Each row is a point on a landscape with many valleys, with its height.
A ball rolls from a point to whichever of its 4 nearest points has the largest drop for the distance, and stops where none of them is lower. Distance is the straight distance between rows; heights are no part of it.
k913 (h 68.1): [ 96 121 135 114 134 145 147 138 158 137 127 132 107 100 131 163 120 109
 128 131 110 112]
k247 (h 17.8): [131 126 119 140 137 101 109 108 111 111 122 118 159 185 126  72 150 177
 125 137 148 157]
k643 (h 10.4): [163 119  88 194 196  81 105 146 161  84 161 114 107 182 135  95 147 205
 144 140 140 202]
k616 (h 3.2): [111  87  94 133  96 147 150 123 143 155 100 172 128 144 149 136 119 104
 112 146 122 149]
k60 (h 58.2): [158 165 175  87 126 142 110 108 101 114 118 129 137 106  98 132 148 115
 119 107 127  82]
k874 (h 22.7): [145 119 102 165 175  83  96 136 136  90 139  87 137 186 135  85 162 205
 125 148 138 190]
k127 (h 35.6): [126 115 107 139 104 103 115 104  80 128 112 101 184 192 126  67 139 166
 123 138 164 179]
k938 (h 42.3): [130 105 110 149  88 113 123 103  65 150 101 124 193 185 124  81 131 143
 133 129 155 171]
k260 (h 34.9): [115  99  97 140 128 131 132 123 167 123 120 169 110 159 156 133 124 134
 116 123 119 146]
k916 (h 9.2): [ 75 131 149 111 115 158 168 130 156 157 127 114 128  53 117 171 109  81
 130 149 110 101]
k555 (h 32.8): [122  97  82 150 145 125 131 130 174 114 134 170 103 166 162 130 131 143
 117 127 113 156]
k144 (h 62.2): [157 188 199  81 111 162 120 120  92 116 120 103 135  67  90 161 139  92
 112 101 119  58]
k814 (h 64.6): [144 149 166  92 103 152 136 103  95 145  90 131 153  97  90 147 143  84
 113 129 132  92]
k553 (h 44.8): [127  91  38 171 137 131 125 118 197 116 141 184 104 196 170 111 120 160
 121 139 114 181]
k76 (h 27.2): [165 155 152 129 167  96  98 124 107  86 144 105 122 148 111  90 166 183
 138 119 139 138]
k212 (h 67.9): [124 140 156 102 142 137 124 129 140 126 127 130 103 109 122 157 129 111
 114 110 112  99]
k178 (h 34.7): [141 103 136 133  82 149 143 108  89 170  95 163 163 130 113 132 134  77
 124 141 139 125]
k823 (h 43.4): [105 100  86 148 167 126 134 151 184 120 148 157  77 145 165 148 120 139
 123 124 108 147]
k566 (h 23.6): [171 160 148 136 182  87  85 146 105  78 157  98  97 130 122  92 152 188
 150 112 149 142]
k138 (h 42.4): [ 67 113 123 137 147 133 159 168 193 151 160 123  86  79 156 168  83 129
 161 132 103 102]
k973 (h 45.6): [ 66 145 159 143 111 153 178 127 193 165 145 102 132  36 110 167  94  81
 161 143 102  92]
k128 (h 22.3): [166 150 153 126 176 101 100 148 118  86 156 130  91 129 122 118 134 157
 142  90 136 117]
k197 (h 43.6): [133 101 107 124  87  98 102 121  42 118  93  65 198 202 128  71 142 164
 109 143 152 202]
k713 (h 60.9): [140 128 145 121 114 122 124  98 103 136 100 148 167 146 107 106 153 130
 125 129 153 127]
k373 (h 6.0): [ 77 130 143 119 136 140 151 153 175 147 151 116  99  73 139 175  97 112
 148 128 103  98]
k881 (h 56.6): [140 113  96 168 163 104 117 120 166 106 139 154 114 188 148 101 145 168
 124 126 130 169]
k609 (h 50.8): [ 91 105 100 145 171 126 148 176 185 131 168 129  66 101 167 163  92 143
 146 127 106 120]
k790 (h 44.0): [ 79 138 142 132  94 157 186 119 149 174 123 102 155  29 103 155 105  43
 134 168 118  94]
k659 (h 31.6): [ 95  96  87 134 132 141 146 137 181 131 129 165  98 140 163 147 119 130
 116 140 108 137]
k2 (h 33.3): [129 129 117 121 130  92  98 109  88 101 116  80 161 185 124  70 167 189
 109 159 161 170]
k280 (h 70.8): [120 121 137 112 112 143 141 118 135 139 104 153 125 126 125 149 135 100
 114 128 122 117]
k113 (h 9.9): [172 170 174 107 157 112  92 131 102  92 146 107 109 115 113 116 148 162
 136  91 133  98]
k961 (h 49.1): [139 119 126 135  92 124 127  96  85 156  96 146 175 167 117  97 138 126
 129 131 159 149]
k526 (h 13.8): [149 130 130 142 168 101 116 126 140  92 144 138 112 159 135 108 154 165
 135 112 131 140]
k646 (h 24.1): [159 150 162 119 161 110 103 131 126  98 145 131 103 130 125 119 140 147
 142 102 125 115]
k934 (h 62.9): [128  71  47 165  75 144 138 112 141 154 118 186 141 185 177 115 104 123
 138 139 117 187]
k384 (h 72.7): [134 146 155 103 159 127 120 156 129 108 150 128  93 114 133 153 116 129
 128  95 116  93]
k119 (h 66.7): [110 155 168  83 119 157 135 138 127 131 129 109 112  75 110 175 121  93
 118 124 108  81]
k47 (h 64.5): [146 153 162 103 105 127 116  87  70 137 101 123 173 132  90  98 153 137
 120 125 155 116]
k427 (h 68.7): [154 153 167  99  99 145 124  89  71 150  93 135 169 112  82 118 154  95
 122 126 153 102]
k448 (h 61.1): [167 190 198  83 125 152  98 113  86 110 121 106 130  93  97 136 145 117
 122  96 128  66]
k484 (h 66.5): [144 145 153 113 135 113 112  94 105 115 121 123 153 153 111  92 160 164
 126 123 152 133]
k491 (h 20.3): [153 143 145 132 160  99 103 115 132  95 141 120 122 157 117  93 160 179
 137 121 139 145]
k215 (h 50.0): [ 72 103 123 153  73 163 185 116 133 185 120 109 158  31 105 142  93  24
 140 179 124 107]
k760 (h 57.2): [142  79  76 177  72 140 139  98 104 168 111 167 165 193 160 102 108 129
 157 131 133 190]
k781 (h 13.0): [106  87  69 147 110 146 143 126 175 138 121 181 108 158 162 132 117 133
 110 140 113 157]
k878 (h 75.6): [108 141 154 101 152 130 130 168 147 126 154 111  89  85 136 176  97 117
 142 111 109  82]
k177 (h 41.5): [154 169 175 100 132 120 105 100  92 111 125 116 138 122 102 100 161 155
 127 114 144 104]
k947 (h 63.8): [168 175 184  82  88 164 134  95  56 142  90 117 164  62  75 146 150  56
 104 131 132  67]
k110 (h 36.4): [132 129 130 121 111 107 119 102  83 131 109 118 181 171 109  82 147 156
 127 135 162 149]
k891 (h 21.9): [142 135 146 115 150 113 112 115 132 106 129 141 120 152 127 112 152 148
 131 117 127 128]
k992 (h 63.1): [150 170 184  83 102 162 130 111  82 133 101 116 155  66  82 151 146  66
 104 129 125  73]
k363 (h 38.1): [134  99  82 171 179 109 124 160 180 103 160 161  66 158 156 130 121 155
 128 116 119 161]
k971 (h 67.7): [161 186 171  89 140 130  95 170 102 103 151 108  95  88 122 155 111 119
 126  80 125  61]
k165 (h 63.0): [102 130 122 127 169 123 143 192 171 133 167 116  77  91 150 174  83 131
 149 111 116  95]
k442 (h 71.4): [102 154 165  96 135 146 133 153 137 136 151  97 103  74 126 177  97 107
 132 120 107  76]
k126 (h 64.3): [135  64  49 182  67 149 137  93 111 166 125 170 162 203 171 111  98 138
 162 126 115 216]
k717 (h 57.5): [139 137 157 101  89 159 152 114  83 157  84 126 157  68  88 159 136  37
 110 158 131  90]
k441 (h 19.9): [164 134 121 160 193  75  95 147 130  84 160  99 110 159 126  88 154 198
 142 129 144 176]
k40 (h 55.9): [ 79  90 110 141  74 162 175 127 144 179  99 141 135  71 126 145 106  62
 124 172 120 122]
k606 (h 28.2): [191 186 158 112 160 101  93 182 105  83 157 103  88 100 115 123 116 149
 138  70 149  87]
k847 (h 50.6): [139 100  63 178 135 114 126 114 174 117 134 161 127 201 160  99 132 165
 127 139 131 181]
k140 (h 62.6): [147 177 189  80 127 155 115 140 105 119 134 107 119  74 106 165 127 105
 112  99 109  66]
k146 (h 40.6): [ 68 112 122 126 102 158 171 133 167 160 122 130 122  66 132 160 107  89
 123 153 105 110]
k733 (h 28.6): [140 127 110 136 152  84  97 128 107  86 127  76 154 188 129  79 163 204
 107 157 145 186]
k431 (h 65.0): [154 166 176  92 146 141 106 132 108 104 141 119 102  97 115 150 130 119
 130  94 113  76]
k921 (h 55.6): [136 110  85 161 140 104 117 111 151 113 132 149 145 201 150  84 141 171
 132 132 142 176]
k38 (h 60.7): [133 136 154 101  94 153 144 111 102 156  87 129 153  95  98 145 135  62
 108 138 130 100]
k124 (h 13.9): [129  98 102 139  92 140 142 115 119 159  97 171 151 161 133 121 126 110
 124 134 133 146]
k306 (h 25.3): [139 116 120 143 174 108 120 139 155 100 148 151  90 155 146 132 137 148
 137 110 122 137]
k45 (h 45.5): [128 123 134 115 138 128 125 121 140 114 124 155 102 135 131 137 135 129
 120 112 118 122]
k516 (h 20.6): [132 116 115 130 130 121 131 105 146 126 112 162 138 164 140 112 141 133
 124 127 130 140]
k521 (h 69.4): [135 151 161  94 146 132 117 151 131 120 145 122 102  97 128 167 112 113
 127 103 111  82]
k677 (h 23.9): [151 135 118 139 176  76  82 141 113  82 143  69 133 176 127  87 173 215
 117 154 144 189]
k502 (h 39.7): [112  89  63 164 149 131 134 144 187 116 151 171  83 166 173 136 118 151
 121 133 108 162]
k460 (h 45.0): [129  95  80 162  93 109 118 105  86 142 108 113 185 206 150  76 123 157
 138 136 148 197]
k613 (h 55.7): [136  88  56 169  92 121 125 104 131 146 115 145 159 207 163  82 114 157
 138 135 143 196]
k380 (h 49.2): [ 91 127 136 129  80 165 179 123 111 180 111 102 161  30  93 151 109  21
 119 177 130  97]
k357 (h 60.8): [124 152 165  89 106 161 149 119 110 142 101 109 148  61  94 168 129  65
 108 136 120  82]
k639 (h 69.2): [145 165 153 100 157 114 112 188 119 106 165 107  81  93 131 162  95 124
 130  84 125  70]
k507 (h 52.6): [135 136 148 107  95 115 111  93  45 134 104  92 186 155  92  76 157 151
 117 140 167 142]
k84 (h 2.2): [137 128 122 140 140 104 119 105 142 114 127 145 131 172 137  96 149 161
 129 124 140 145]
k909 (h 50.9): [ 77 146 158 116 126 147 154 145 159 152 152  99 122  56 123 182  97  99
 150 137 106  85]
k981 (h 74.4): [ 91 163 152 120 146 122 143 186 164 150 173  96  95  55 138 181  71 123
 165 123 113  73]
k229 (h 50.7): [ 93 103 117 124  96 153 154 124 147 157 100 151 129  99 126 150 122  87
 112 150 121 120]
k142 (h 48.1): [140  89  47 192 163 117 119 134 203 102 158 170  95 194 170 115 125 169
 123 137 109 193]
k694 (h 44.9): [ 80 100 100 134 139 147 156 148 185 140 136 137  92 112 160 160 105 127
 132 139 106 124]
k180 (h 54.1): [121 103 138 120  81 163 162 127  96 171  92 129 160  70 104 149 128  38
 109 164 129 109]
k850 (h 72.4): [136 138 129 121 174 113 120 187 144 108 162 123  71 110 136 157 101 130
 134  93 125 100]
k459 (h 40.8): [135  69  93 161  62 152 146 116  94 178 108 175 158 159 149 124 111  93
 143 137 120 175]
k36 (h 66.8): [100 170 166 105 135 141 140 170 146 141 162  91 109  59 123 183  91 106
 141 115 108  71]
k723 (h 27.1): [122 113  93 152 130  95 110 115 119 115 121  99 168 202 139  72 141 180
 121 146 155 187]

Call two points neighbours if one is among the 4 nearest of the other. Go from one point of each pair to the other, from neighbour to neighbour, staying as low as possible. Name the highest point that can't be avoided.
k113, k643 => k566
k113, k373 => k694
k616, k113 => k128
k616, k84 => k516

Where does a ball stop that starts at each point below?
k992 => k916
k814 => k916
k938 => k84
k947 => k916
